Each row is a point on a landscape with many valleys, with its height.
A ball rolls from a point to the lowest of its 2 nearest points, and stops where none of them is lower. Distance is the straight distance between rows; heights are no part of it.
gup (h 7.88): [-23  -4  -8  14  -7   7   0   5  14  -2  20   0   7  23  18  19  -3  -4
  28  -3  15   3  -8 -12  17  14 -11  -9  -8]
Levut (h 2.97): [ -4 -11  27  -9  12  13  -9 -11   8   6  25   7   7  -9  19  -6 -22  16
  15  12   9   4  24   8 -12   3  -4  32 -20]
deda (h 2.52): [ 10   3  -3   8  14  15 -19  -8 -13  14  -9  -4   7   9   4 -12  14   9
 -11  20   0   0   2  10 -15 -10  11   7   6]
Por (h 4.65): [-21  20  -8  12  -2  -8 -21  -6   9 -16   4  -5 -21  -7  -9  -4  14  13
  -3   0  -2   9 -20 -13 -17  12 -22   6   7]
kovez (h 7.60): [ -3  -6   3  10  14   2  14  19 -10  -9  -2  -6  17  -3  14  -2  16 -15
 -16  20  11   2 -17 -10  16 -12 -24   2   9]
dor (h 0.98): [-12  -1 -10  15   6  21  13  10   8  22   0  -6  13   8  20   1   2 -11
  -8  -2   3  -3 -16  12  20 -14   8 -14   3]
Gav (h 1.31): [  2  -2 -26   3   9   0  13  -3  29  -3   8   0 -15 -28  -7 -20   7  -4
  -5 -28  26  -6  15  22  13   0 -18   4   1]
Mukod (h 4.72): [ 35  -1   7 -15  -2 -10   2   2  -5  -1 -16  16   4  -4 -27  -9  -2   4
   1  15  -8  -4  17   8 -15  -9  -5  10  -1]
lozol (h 4.25): [  6 -10  17  -2 -15 -12  -4   6   1   7  -4  -3 -12 -12   3  13   1  -2
 -12  34 -27   7 -34 -13 -12   3   8   4  -3]
ves (h 6.84): [ 17 -32  27 -15  -7 -13   8   4  -6  -8  15  12   7 -34   3   0 -18   8
   7  14  16   2  23  -3  -4   0 -19  29 -19]
mabi (h 3.72): [-15 -19  -8  16   4   1 -11 -16 -26  -2  -5  -4   3   5  20   0   8  -3
  -1  18  12   4   6  -6  14 -11   1  -8   7]
lage (h 4.40): [-21   4 -16  22 -14  15 -16  12  16   1  30  -9 -12  -6   4  -5  -1   4
  29   6   4   4 -17 -14   2  16 -17   2 -14]
kiro (h 2.21): [ -9  13  14  10  14  25 -11  -5  28   7  22   2   9  24   2  -2  -9  18
  21   7  -2   5  -3  -8  -6   9  -1  11  -4]
ruz (h 4.88): [-16   1   2  17 -21  -7  -9  -4 -12  -5   3 -16 -24 -12  -4   2  -1  -1
   2   1 -16   2 -20 -22  -1  10   5  -8  -8]
dof (h 6.92): [-18   9   4   6   3   2  13  28  -5   5  -2   1  -8 -10   3  -6  20 -24
  -9   4  -1   7 -37 -18   9  -9  -3  -7   7]
Did (h 5.00): [  3 -14 -15   1  -6   0  -3   6 -34   8 -16  -9  -3 -13  20  10  12 -15
 -13   7 -15 -14   0  -4   5 -12  31 -19  14]
giv (h 8.95): [ 21 -17  19 -11 -13 -10   4  21  -9   4  -8  16  20 -19 -14   2 -19  -2
   1  35  -2  -1   6  -8   5 -18  -2  15   3]
zik (h 2.32): [ -7  17 -32  -4 -14   0  23   9  22  11 -10  -9  -5 -10 -20 -19 -10 -16
   0 -28  19  -5   1  14  25  -6  10 -13  -5]
Mana (h 0.71): [ -4 -11  -9   7   8   8  21   8  10  -1  18 -15  -7 -32  16  -7   7 -26
 -25  -1  19  -1  -5  15  15   3 -31   2 -18]
moteg (h 3.69): [-16  -5   6  11   2 -15 -21 -21  -8 -10  11  -2   4  11  17  11  -6  10
   9  33   4  13  -5 -26   3   3  -3  -4   1]
damep (h 6.10): [  4  15  10 -11 -14 -22  -1  18   1 -12  -6  10  -4  11 -26   7 -12  21
  20  12 -14   6 -24 -30 -10  -3 -11   7   6]
tuk (h 5.78): [-25  12  -4  -1  -8   7   2  33 -14  16  -9  -3 -14 -10  -6 -16  13 -28
  -9  -1  -1   4 -31 -27  18 -26  17  -9   4]
dulo (h 7.66): [-13   1   2   3 -17  10   6   5   9  -1  17   3   7  27  11  21  -6  -1
  34 -11  -9  -7  -7 -11  13  19   2 -13  -6]
mor (h 5.81): [-16   3 -11  15  20  15  -6 -14  22  -1  13  -1  -4 -11   6 -10  14   3
  -8  -1  19   5  -1  12  -4   4 -21   8   5]
Mipe (h 7.42): [ 15 -14  14 -17  15  -4   4 -18  -2  -2   3   9  -4  -3  14  -2   6  -1
  -8  -6  13  -2  29  25 -12  11  -3  17  -7]
Zib (h 3.57): [ -3  -3 -21   6   4  15   1  -7   0  20 -15 -15   9  16  29  16   1  -3
 -13 -16  -8  -8   1  15   7 -12  39 -23  17]
fil (h 4.52): [-26  21  -8  16 -11  -5 -23  -1  19 -15  24  -5 -18  -4  -1   4   0  13
  21  11  -5   9 -18 -25 -13  28 -20   8  -5]
Zado (h 7.58): [ 40  -9  14 -32   1  -5  12  -4  -4   9  -2   8  -3  -8  -3  -4  -6   2
  -3  -7 -11 -14  27  30 -21   5  19  12 -13]
muvug (h 7.65): [  6 -13  18 -11  -7  -1  27  14   4  -1   7   3   7 -23  16  15   5 -18
 -15  17 -24 -11 -21   3   5   4   1   1  -1]
sape (h 8.22): [ 11  -2 -17   1  -5  14   9   2   1   8  -9  -1  15   3 -20 -22 -13   2
   6 -21  16 -10  25  15  13 -11  15  -3   1]
sodez (h 3.67): [ 15  -5  13 -15   9  -2  -1   8 -10   0 -12  14  16  15  -1  12   1  10
   7  12 -17   0  -5  -8  -3 -15   5  -6  13]
Surof (h 4.62): [-31  11   0  20  -9  -4 -16 -18  -6 -12   7 -19 -18   5   9  11  -4   0
   1  -1  -9   5  -9 -23  -2  19   3  -6  -6]
ril (h 5.69): [ 13  12   0 -18  -7 -24  -6  11 -10  -9 -25  10  -6  16 -31   5  -7  18
   7   4 -13  14  -7 -25 -13 -19 -20   3   9]
Rimi (h 1.27): [ 10  -2   6  -7  16  27  13   9  18  20  14  -1  -4 -30   6 -24  -1 -16
 -18   2  13  -2   4  33  -4  -2  -2  16 -16]
vev (h 5.61): [-27   6  -7   7   9  -6  -6 -21  22 -19  17   8   2  20   2  22  11  -3
   7 -10  25  19  17  -2   5  25 -22  -3   5]
duga (h 3.61): [ 11   2  19   1  -8  -8   6   9   9   0  -1  10  -4  -7  -9   4  -3   9
   2  27 -17   4 -29 -10 -11   3 -10  12  -1]
Vipod (h 7.74): [ -7 -11  -8  14   7   5   7  13  -7  -8   9  -2  13 -15   3 -14   4 -13
  -4  15  24   3  -1  -7  20 -11 -29   0  -1]
guta (h 7.16): [ 22 -17  13 -22  16  -5  26   6   1 -14  11  11   7  -9  -8  -4  -2  -9
   1 -22  20  -1  23  14  11   4 -17   6  -6]
Luval (h 7.80): [  9 -15 -28 -12 -11 -10  27 -10  -5   6  -5 -10   4  -5  16   1   2 -14
 -12 -24   5 -14  13  27  20   4  24 -25  -3]
kep (h 5.59): [-14   9 -25   9 -10  -8  10  -5  -5 -10 -11  -7  -8   6 -14  -7   8   3
  -4 -30  15  -8   6   4   8   0   2 -16   5]
peris (h 6.64): [ 20  -2  -3 -27   9 -23  10  17 -21 -15 -29  17   9  13  -8  13  20  -8
 -10   4  -4   5 -10  -7   0 -17  -6 -12  24]
Vude (h 5.37): [ -6  16   1 -11  -6 -15  10  -4  -4  -8 -18  -3 -11  17   5  11  19  -3
 -14 -22 -23  -9 -20   1 -11   9  22 -13  14]
kefus (h 2.45): [  1   8  14  -6  17  10 -20 -15  18  -6  21   9  15  30  -4   7 -15  16
  23   9  -2  19  10 -10 -11  10  -6   9  -4]
Dab (h 1.26): [ -7  -2   5   1   7  14   6 -16   7  13   9   1   4  10  36  13   4  -7
 -14   8  -7  -2   7  25  -2   7  18  -1  -4]
mot (h 4.24): [ 20  -5   8 -13  15  -9  -5  11 -10  -2 -18  17  16  15   8  11   0  13
   4  33 -13  16 -18 -22  -3 -25  -7   6  18]
Zok (h 3.93): [ 27   5  13  -4 -10   2  -9   8  -1  23 -13   2  -3  -4  -8  -5  -8   7
  -9  36 -35  -2 -18   2 -26  -7  11  13  -2]
som (h 7.09): [ 13  -9   2 -14   4  -4  31  12  -1  -8   0   3   8 -16  20   8  14 -20
 -17   1 -14 -14 -11  13  11   5   5 -13   4]
rizug (h 5.39): [-36  13  -8   8  -1  -5   2 -12  21  -9   7  -1   3  37   4  32  12  -9
   7 -21  15  20   4  -3   7  20   0 -18   8]
nelof (h 1.85): [-27   4  -3  16   3   9   5   0   3  11   9  -8  -5  17  26  12  11 -16
  -4   1   5   4 -23  -6  14  -4   8 -16   3]
votur (h 2.59): [  8   4 -14  12   9  21  -6  -6 -10  19 -17  -9  18  21  11  -5   6   9
 -10  -9  -4  -8  10  14  -2 -15  38  -9  13]
viru (h 1.62): [-10  19   4  18  10   6 -23 -23   9   6  -1 -12  -3   9   4  -3  -2  11
  -8   3 -10   4  -2  -3 -24  17   5   6  -3]
zupo (h 3.68): [  1  -5 -22  12  -6   4  -5 -11 -27   4 -18 -14   0  -9  -5 -20   3  -9
 -14  -7  11 -12  27  13   3  -9  18 -12   0]
mafon (h 6.97): [ 30 -20  22 -22  -1 -13   7   8   4  -7   2  18   1 -29 -19  -6 -13  -1
   8   8  11  -7  28   8  -3  -7 -22  21 -10]
Gofu (h 3.32): [-11  11 -25   1 -14   9  22  28  22  19   1  -9   7   3 -10  -8 -12 -20
  13 -21  14 -10 -17   9  33 -14   7 -21  -7]
topud (h 2.99): [ -8  12 -28  18 -10   5  -6  -2 -18   9 -27 -22  -6  -2  -6 -16   8 -11
 -19 -20  10  -4   4  -3   4 -10  25 -13   8]
Zifo (h 5.05): [ -7  19 -14  10  -7  -5   4 -12  -7 -12 -29 -16   4  21  -9   6  -1  10
  -9 -46  11  -2   6  -6   0  -2  22 -16  11]
Befab (h 3.35): [ -8 -18 -12   9  16   5  -7 -15  -1  -2  10   4   9  -7  18  -5  -2   7
  -1 -12  41   6  34  16   7  -3 -17  11   1]
veta (h 4.67): [-12   4   4  10  -1 -18 -23 -15 -26  -2 -17 -14 -16   8  16   5  12   3
 -15  11 -14   9 -21 -28 -14  -5  11  -3   9]
lodef (h 4.20): [  8  17  -9 -14  -4   5  17  15  -1   8 -22  -3   5  10  -2  -6   3  -2
  -5 -22 -18 -12  -6   6   3 -10  38 -16  20]
gusa (h 3.46): [ -6 -22  -5  13   7   0  -6 -11 -20  -6   4   2  16   1  19  -4   0   5
  -6   9  28   7  21   9  15  -8 -12   0  -3]
nopu (h 6.18): [-13 -14   7  -5   4 -17   9 -24  -4 -19   8   7   0   8  13  21   4  -7
  -2  -3   6   2  14   5  12  20  -9  -9  -1]
fura (h 4.37): [ -1  27  -1  11  -1  -1  -6 -16  -4  -6 -20 -15   2  18  -5   6  -6   6
  -3 -31  -7  -7   2  -4 -19  11  13  -3   1]
Kof (h 7.54): [ 11  -3 -13 -14   2  -7  29   2  -3  -4  -5   0   2 -14  11  -5   7 -21
 -17  -9   7 -13   2  23  18   3   9 -13  -4]
Zukim (h 0.40): [-15  14  -1   5   6  10   4 -25  24   9   2  -7   1  23  18  15   8  -5
 -16  -8   1   8   3  15  -5  15  19  -3   5]
Pori (h 1.86): [  2  -8   1   8  -1  22  10  13  -4  18   4   0   9  -9  11 -11  -3 -11
  -4  13  -2  -6  -8  12  16 -14   9  -3   0]
Ket (h 3.27): [ -3 -19   9  -7  22  14  -5  -8   9   2  19   7   9  -3  12  -6  -7  12
   9 -17  33  11  37  16  -1  -3 -19  26 -11]
los (h 7.30): [  3   2  16  -3 -12  14  -4   4   9  -4  22   6  12  27  -7  18 -19  11
  39 -14 -14  -7   2 -12   3  21   7   0 -15]
viz (h 5.13): [ 19  -5  16  -6   4   5  -8  18  -4  21 -12   7   7  -6  10   4  -4   2
  -6  41 -30   0 -26 -14 -12 -23  20   5  15]
mudu (h 3.73): [-12   2 -17  19 -16  16  -3  10   0  13   5 -13 -10 -23 -19 -21 -10  -9
   4  -4   7  -8   4   2  13 -10   0  -6 -17]
vamat (h 7.76): [ 10 -17  14 -31  12  10   3  -5   6 -12  11  11   8  28 -10  34 -15  -4
  17 -26 -27   4   7  11   2  10  16  -9   6]
sepe (h 4.08): [-10 -13 -17  14   0  17  -7  -9  -4  17  -3 -19 -23 -15  -1  -8  11 -12
 -22  -1  -1   3   4  12   2   3   4 -11 -18]
zati (h 8.65): [  0   6  -3   5   7 -16 -25  -6  -2  -6  -4  -1   0   5 -16  -6 -13  29
  14  24  -1  10  -9 -28 -11  -8 -14   8   5]
vivup (h 2.47): [ 10 -10  30 -14   5  -1  -1 -10   5   8  13   8   8  -2  22  12 -11  13
  -1  27 -17   1   1   9 -13   5   5  18 -12]
Sas (h 6.09): [ -7   5 -12  28   0  37 -21  -3  19  23  20 -11  -5 -11  -6 -18 -15  10
   8 -16   6   1   9  13   1  -5  -5   8 -14]
Vavu (h 7.51): [  7  16  -4 -25   4 -16  19  25  -6  -7 -25  12   2   4 -12  -5  21  -9
 -16  -5  -2  -5 -19   1   1 -10  12 -14  23]
zin (h 4.10): [-12 -14   3  11   6 -11 -21 -19 -23  -1  -3  -8  -4   1  24   7   9  -1
  -8  32  -2   9 -14 -22  -4  -2   6  -2   1]
kiza (h 4.83): [-20  -1  19   9 -18 -13 -11   4  -9   0  -3 -17 -23  -9   7  11   0  -1
  -7  15 -26   9 -39 -32  -6   8  13  -3  -5]
gidi (h 1.91): [ -4 -10  26 -11  12  15   0 -11   7   9  16  13  16  10  34  19  -6   3
   0  16 -14   2  10  14  -4   4  16   7  -6]
Sibib (h 2.96): [ 13   9  16  -1  -8   5   1  14  10  11   1   7  -3 -14 -26 -12  -6   6
   6  15 -15  -7 -13  -6 -11  -4  -6  10  -4]
Fesas (h 1.65): [ -1   9 -31  -6  -4   4  18  11  25   6   2  -2  -8 -32 -18 -26  -2 -22
  -1 -21  21  -6  11  20  24   1  -6  -2  -4]
rume (h 1.98): [-16  15   1  -3 -30 -12  14  30  -1 -15   3   7 -13  -8 -28  -6   5  -5
  18 -13   0  -9 -21 -17   4   6  -9  -8   2]
diziz (h 6.20): [ 22  21 -11 -32   0  -7  11  19  -8   1 -29  11   3  11 -16 -10  11  -8
 -11  -8 -19 -13  -1   8 -11  -8  29 -12  20]
bul (h 8.43): [  0   7  -2  15   8  10 -11  13  -7   7  -5   5  16   4 -20 -17  -1  12
  13   6  15   1   4 -12   8 -20  -6   4  13]
Deso (h 3.20): [-22   8  13   4   6  -7 -11 -15   5  -8   9   0   6  23  24  25  -4  -1
  10  18 -10  10   8 -14   5  15   8  -9   4]
vug (h 7.99): [ 30 -17  12 -19  -3 -32   0 -15 -12 -11 -12  16  -1  -2   9  23   1   5
 -11  28  -8   4   6   5 -16   3 -12   8   1]
pabo (h 4.39): [-23  -2  -6  25 -10  10 -12 -22   1   8   7 -22 -19  -1   9   4  -2 -10
  -8  -3  -9   1   0   1   0  18   8 -10 -20]
Futez (h 6.51): [  5   2   8  -5   5   4   4  13  16 -10  20  12   5  -3 -19   0   0   9
  24   3   5   4  -5  -7  -1  10 -29  10  -6]
guvog (h 8.18): [ 16 -11  11  -6  -6 -23 -10 -11 -13  -6  -6   5   5  -1  16  21  -8  11
  -6  39 -18   7  -4 -10 -10   1   2   4   3]
fatef (h 3.43): [  2  11   1  -5  20  -8 -17 -15  -8  -9 -15   7   9  38  -9  10   2  16
   4   2  -5  18   4 -14 -13  -4   0  -1  12]
guzi (h 4.04): [ -3 -15  -3   2 -15 -22  -2  -9 -35  -9 -16  -4  -7  -8   6   9   9  -3
  -7   4 -16 -12   2 -11   3  -2  12 -14   7]
gilid (h 4.94): [-14  31   3   0  -1 -13  -6   8   2 -12 -12  -4 -23   6  -8  -8  15  10
 -14 -12  -2   2 -28 -11 -25   3 -12  -2  14]
susom (h 3.66): [-14   6 -36  17  -1  14 -10 -10  -4  13 -15 -28 -17  -8  -3 -19  11  -6
 -26 -17  12   2  -5  11   0  -8  13 -13  -4]
gatag (h 2.86): [ 11  -3  -1  -3  27   4 -11 -15  -9   2  -8  11  14  15   2  -4  13   9
 -12  12  17  11  10  11  -9  -7 -10   8   9]
Rumol (h 5.90): [-16  -2  -7   2  -2 -16   9 -15  -7 -17 -10   0  -6  16  -1  12  13   0
  -5 -22  10   1   7   2   8  15   1 -11   8]
sus (h 7.36): [  5 -16   0  -4   5   0   1 -20   1   6  11  -5 -14 -21  14 -12   1   4
  -5 -16  22  -5  33  24  -4   7   0  18 -14]
peki (h 1.16): [ -8  22  -3  18  11  16  -9 -26  18  12  -6 -16  -4  11   9  -5   8   4
 -21 -13  -3   1   2  17 -24  14  14   2   0]
Soru (h 7.48): [ 29 -10  27 -23  11   0   4 -10   0   8   5  11  -4  -7  14   0  -3   9
   0   8   3  -2  26  27 -30   4   1  26 -17]
Dodis (h 6.36): [ 18  -1  15 -17   2 -14   7  18   7 -16   3  19   7   5 -29   7  -8  11
  20  14  -5  16 -15 -19  -6   0 -32  12   1]
zuz (h 6.43): [ -7 -26   1   3 -11  -7   5 -17 -11  -4   6  -3  -7 -12  17   5  -2  -5
  -1   1  -2  -8  12   8  14   8  -1  -8  -6]
Vod (h 7.64): [ 30 -26  12 -32  11 -18  -5  -7  -9 -21  -2  21   4  18 -18  20 -18   3
  14   3  -8  21   6  -5  -6  -1 -24   8  -1]
Dil (h 2.46): [  4   5   7   4  -9  -3   0   7 -10   3  -9   3   3   6  -4  -2  -1   8
  -1   4 -21  -9  -5  -9  -1  -8  17  -4   6]
Kofed (h 2.57): [-18  -7   8   8  11   0  -2  -1  -3   0   8  -1  10  14  32  24   6  -6
   6  15  -5   5 -12 -16  18  -3   8 -13  12]
vota (h 4.00): [-14  26   7  -4  -2  -4   2   6   4  -9 -10  -3  -7  32   2  11   9  11
  -1 -32 -10   1 -23 -12  -9   2  14 -10  17]
Retid (h 8.23): [ 13  -7  17 -15 -19 -16  25  17  -4  -3  -5  13  -5 -25  -8   9  -3 -10
  -3  15 -22 -16 -13   2   4   3   3  -1   1]
sosi (h 3.04): [  0   9  -6  -3  22  -2 -15 -22   6  -7  -8   7   7  22  -7   0  10  15
  -8  -5  10  12  10   8 -16   9  -6   6  10]
govo (h 4.01): [ 23  -1 -18  -3  -6  -8  -6 -13 -20   0 -19  -8   0  -6 -15 -19   1   0
  -9 -12   5 -19  33  18 -14   2  19  -1   0]
Mim (h 7.97): [-17 -16  -9  18  -5  11  -3  11   5  -1  29  -4  11   7  24   3  -6  -3
  26   9  27   4  -8 -11  26   2 -28  -2 -15]
fef (h 4.38): [ 23  -9  -3 -13 -12 -16   0  -6 -20  -5 -16   8   2 -20 -21 -15   0  -7
  -5   9   6 -16  25   9  -5  -5   7   2  -4]
zopek (h 4.98): [-32  23  -2   7  -3   4   5  -3  22  -7   1   1  -2  36   4  18  10   0
   8 -25   3   6 -15 -11  -2  13   7  -7  11]
Reb (h 1.03): [  3 -12  -3  -4  16  14  23  10  15  13  18 -10  -2 -29  24 -15  -2 -22
 -27  -6  19  -3   7  29   7  -4 -15  11 -24]
Tiru (h 6.00): [-10  -3  -6  21   3  22 -27  -9   9  10  18 -13 -10 -20   0 -19  -7  10
  -1   4  -1   9   9   4  -4   3  -9  11 -11]
Zenu (h 8.55): [  6  10  -2  16   4   4 -29   2  -7   1  -2   1   4  -9 -19 -22  -9  23
   6  23   3  10   0 -18 -10 -17 -12  14   8]
sivim (h 4.16): [-17  -3 -20  21 -14  23 -18  17   4  13  22 -12 -19 -27 -16  -9  -4  -3
  16   1   2   4  -9 -13  13   4 -17  -1 -22]
Tive (h 7.39): [  4   2  14  -1   9  -7  10  26  -3  -2  -8   3  10  -7   7  -2  17 -13
 -11  22  -4   4 -29 -17   2 -17 -13   4  14]
nava (h 4.22): [-17   3  -6   5 -19  10  -4  32 -14  12  -9  -3  -2 -11  -5  -9  -2 -24
   7   2  -7  -6 -12 -21  26 -26  19 -18   9]
zoled (h 7.13): [  9 -11  14 -24   7  -6   8 -15  10 -20   9   9  -5  22 -16  23  -6  -4
  16 -26 -11   5   9   6  -3  25  -5  -1  -2]
vom (h 8.69): [ 28 -18  17 -26 -16 -18  16  20  -7  -8 -11  15  14 -26 -15  15 -13 -12
  -7  20 -10 -13   8  -1   8  -6   0  10   2]
gadi (h 7.45): [ 24 -11  17 -28   8  -5   2  -2   8 -16   9  18  -3  15 -35  14 -10   2
  25 -12  -9   9   4   3  -8  11 -18   9  -5]
dip (h 7.86): [ -6 -13 -14  15  -3   7  11  19  -1  -4  21  -5  16  -8   8  -2  -3 -13
  10  -3  29  -4   7  -5  34  -9 -35  -4 -10]
Buko (h 6.38): [ -2  -4   2 -14  -1 -14  26  -3   2 -11  -2   7  -6   7   6  11  15 -10
  -8  -8 -16 -11 -16  10   0  14   8 -12   6]
Zeri (h 3.87): [-19  33   6   5  17  -3 -19 -10  11  -5  -4   0   4  41  -6   7   8  13
   2  -5   1  17 -12 -21 -18   1   1   1  14]
koga (h 7.28): [  9 -19  -1  -5   1   0  18   1  -2  -4  12   2  -2 -26   5 -16  -4 -10
  -1 -12  26 -10  25  18  15   1 -10   6  -9]
Nifid (h 6.96): [ 14   7  17   0 -10  -1 -12  -8   3 -10  12  -1  -2  10 -22   8 -23  17
  31 -14 -16  -3   7 -14 -11  18  -6   8 -12]
ladug (h 6.63): [  9   7   3   3   0  13   0   6  21   1  19  11  -5 -13 -18 -12  -4  12
  16 -13   5  -8   1   9  -3   7 -17  13  -7]
sut (h 3.82): [-13  25  -8  31  -8  14 -10  -3   4   1  -5 -22  -5   3 -12  -7 -11  10
   2 -33  -3  -9  -4  -8 -10   6   4  -2  -4]
Meroz (h 1.95): [-15  26  -1  27   9  15 -28 -18  28   1  16 -11   2  16  -1  -5 -12  16
  12  -3  -1   9   0  -7 -17  16  -7  13  -1]
Mifa (h 6.76): [ 13   4  11  -1   3   4   0  -7  14  -4  12   4  -4   6 -18  -3  -8  14
  17 -20  -1  -5  18   5  -6  17  -4   5  -7]
Seta (h 3.01): [ 17   0  20   0  -4  -3 -12 -14   1  11   0   0  -7  -3   1  -3  -8   9
  -5  24 -21  -1   0   6 -25   4   4  18 -11]
sabav (h 1.58): [  5  12  -8  19   5  23 -15  -1 -13  20 -19 -15   4   8  -3 -17  -2   2
 -13  -2  -8  -8   3   3 -10 -14  29  -1   4]
rok (h 6.07): [  3   0  -1 -11   6 -29   1   0 -22 -15 -21   9  -1  10   3   9  23   4
 -11  14  -4   7 -16 -14 -12  -4 -12  -3  17]
bip (h 2.92): [-11  -4 -10  14 -16   9   8  19  -9  13   2  -8  -3 -14  -2  -9  -7 -22
   3   6   0  -9  -7  -1  29 -16   5 -15 -11]
Kimob (h 5.91): [-12   2 -19  19  16  24 -20   8  14   9  14  -4  -6 -30  -7 -18   9   5
  -5   5   9  10  -1   8   4 -12 -24   8   4]
tarat (h 1.94): [-10   8   9   5 -28 -17  -5  17 -22 -14  -4  -6  -5   8  -7  12  -5   8
  19 -16 -14 -12 -12 -33   5   0   8 -13   8]
beb (h 1.37): [-10  19  -4   1 -11  11  17  16   5   4  -9  -8   0  15  -9  -4  -5  -1
   4 -28  -8  -7 -17  -1  12  -5  24 -16  10]
muti (h 3.16): [  0 -11  12  -4  14   2 -16 -13  15  -1  28   8   0 -15   7  -1 -11  20
  19   2  20   7  28   3  -8  12 -24  25 -12]
vap (h 5.12): [ 21  12  -1 -15  -3 -17  -1  10 -11  -1 -31  17   3   7 -29  -6   6   4
  -1  16  -6  -4   5  -4 -17 -20  -8   2   9]
Goveb (h 5.40): [ -4  -2   5   0 -10 -26  -9  12 -28  -3 -20  -1 -10  -1   2   1  10   2
 -11  15 -12   7 -25 -30  -7 -11   7   0  14]
keza (h 7.98): [ 12  -2 -32  -4 -11   2  14 -10  -2  19  -7 -19  -5 -12  12 -16   0 -17
 -17 -11  12  -9  14  34   9   3  28  -9  -8]
lofug (h 8.10): [ 18   8 -21  -6  -4  10  13   0  10  20  -7  -7   4 -15  -6 -30 -12  -8
  -9 -16  15 -10  27  30   7  -5  24   1  -6]
Bodo (h 5.82): [-21   9 -28  16  -5   0   1   3   6  -6   1  -7 -15 -10 -13  -7  10   1
  -1 -25  19   3  -4   0   7   1 -18  -8   5]
raz (h 5.72): [-19   4 -12   8  18  -6 -16 -20  25 -17  18   6  -8  -5   2   7  15   7
   3  -4  20  10  18   5  -1  17 -31  13   9]
koti (h 8.33): [  0  -2 -10   5  11  13   7   2   3   1  -1   7  15  11 -10 -11   0   9
   9  -9  24   3   9   9  14 -10  -1  -3   6]
muta (h 7.05): [ 37 -15   8 -28   8 -15  21  11  -9 -14  -6  12  14 -19 -14  -5   0 -16
  -9   3  19  -6  29  13   0  -5 -14  13  -2]
Tol (h 2.68): [ -2   1  25  -6  13   0 -23 -19   8  -3  22   8  13  15  13   7 -27  19
  17  19   0  15  21  -4 -11   6   0  16 -17]
Bovof (h 3.05): [ -7  -9   7  -8 -17 -31  -1  -6 -20 -20  -8  -2  -5   6  -1  23   0   8
   8  -3 -14  -4  -3 -24   4   2   1 -13   9]
fik (h 4.43): [  1 -14 -20  -1   3   6   8   4 -18  12 -10  -5   9   1  36  11  11 -15
 -15  -1  -5 -11  -2   9  12 -13  26 -24  16]
veve (h 7.82): [ 32  -9   9 -30   6 -19  -5 -14  -3 -11 -15  20   3  19  -4  23  -4   9
   1  14 -17  14   6   1 -19   0 -15   8  -3]
gukun (h 6.66): [ 10 -28  24  -6  -8 -11   6  -9 -14  -6  11   2   1 -25  17   3  -3   0
  -5  17   2  -2  11   8  -1   5  -5  11 -14]
Laf (h 2.25): [ 11   3  21  -2   1  24   3  11  13  18   9  14  15   2 -11 -15 -12  13
   9  10 -11  -6   1  10  -5  -8   1  11  -6]
zaz (h 0.43): [ -9   5   8  -2 -21  -7  10  18  -7  -7   1   6  -3   0 -18   4  -4   4
  17  -8 -17 -13 -17 -13   6   1   4 -11   2]
dozun (h 1.06): [ -6 -10 -25  11   3   3   7   1  12  -2  12  -5 -23 -39  -1 -15  12 -19
 -12 -11  15  -2   3  16  13   5 -24  -1 -13]
Dedu (h 1.70): [ 18   2  14  -8   4  25  10   9  10  18   8   8   3 -18  -4 -23  -6  -7
  -3   7  -6 -12   5  27 -11  -4  13  15 -12]
dotat (h 3.19): [-16  27 -10  13 -17   6  11   9  14   5  -2 -19 -12   4 -14  -9  -1  -1
   0 -34  -4  -7 -17   0  -1   8  10  -9  -1]

Where does a ball stop that starts at each point below?
mabi => Zukim
gup => topud
dip => bip
sus => kep
zati => topud
kiza => Mana
peris => dor
Zenu => som

Call two points neighbours if one is among the 2 nearest of the other. Go from one point of each pair to the other, from neighbour to neighbour, staying as low as possible. Name the highest point that can't be avoided.
zaz, sabav => Did
vota, bip => gilid
topud, Mana => ruz
Zukim, bip => zin
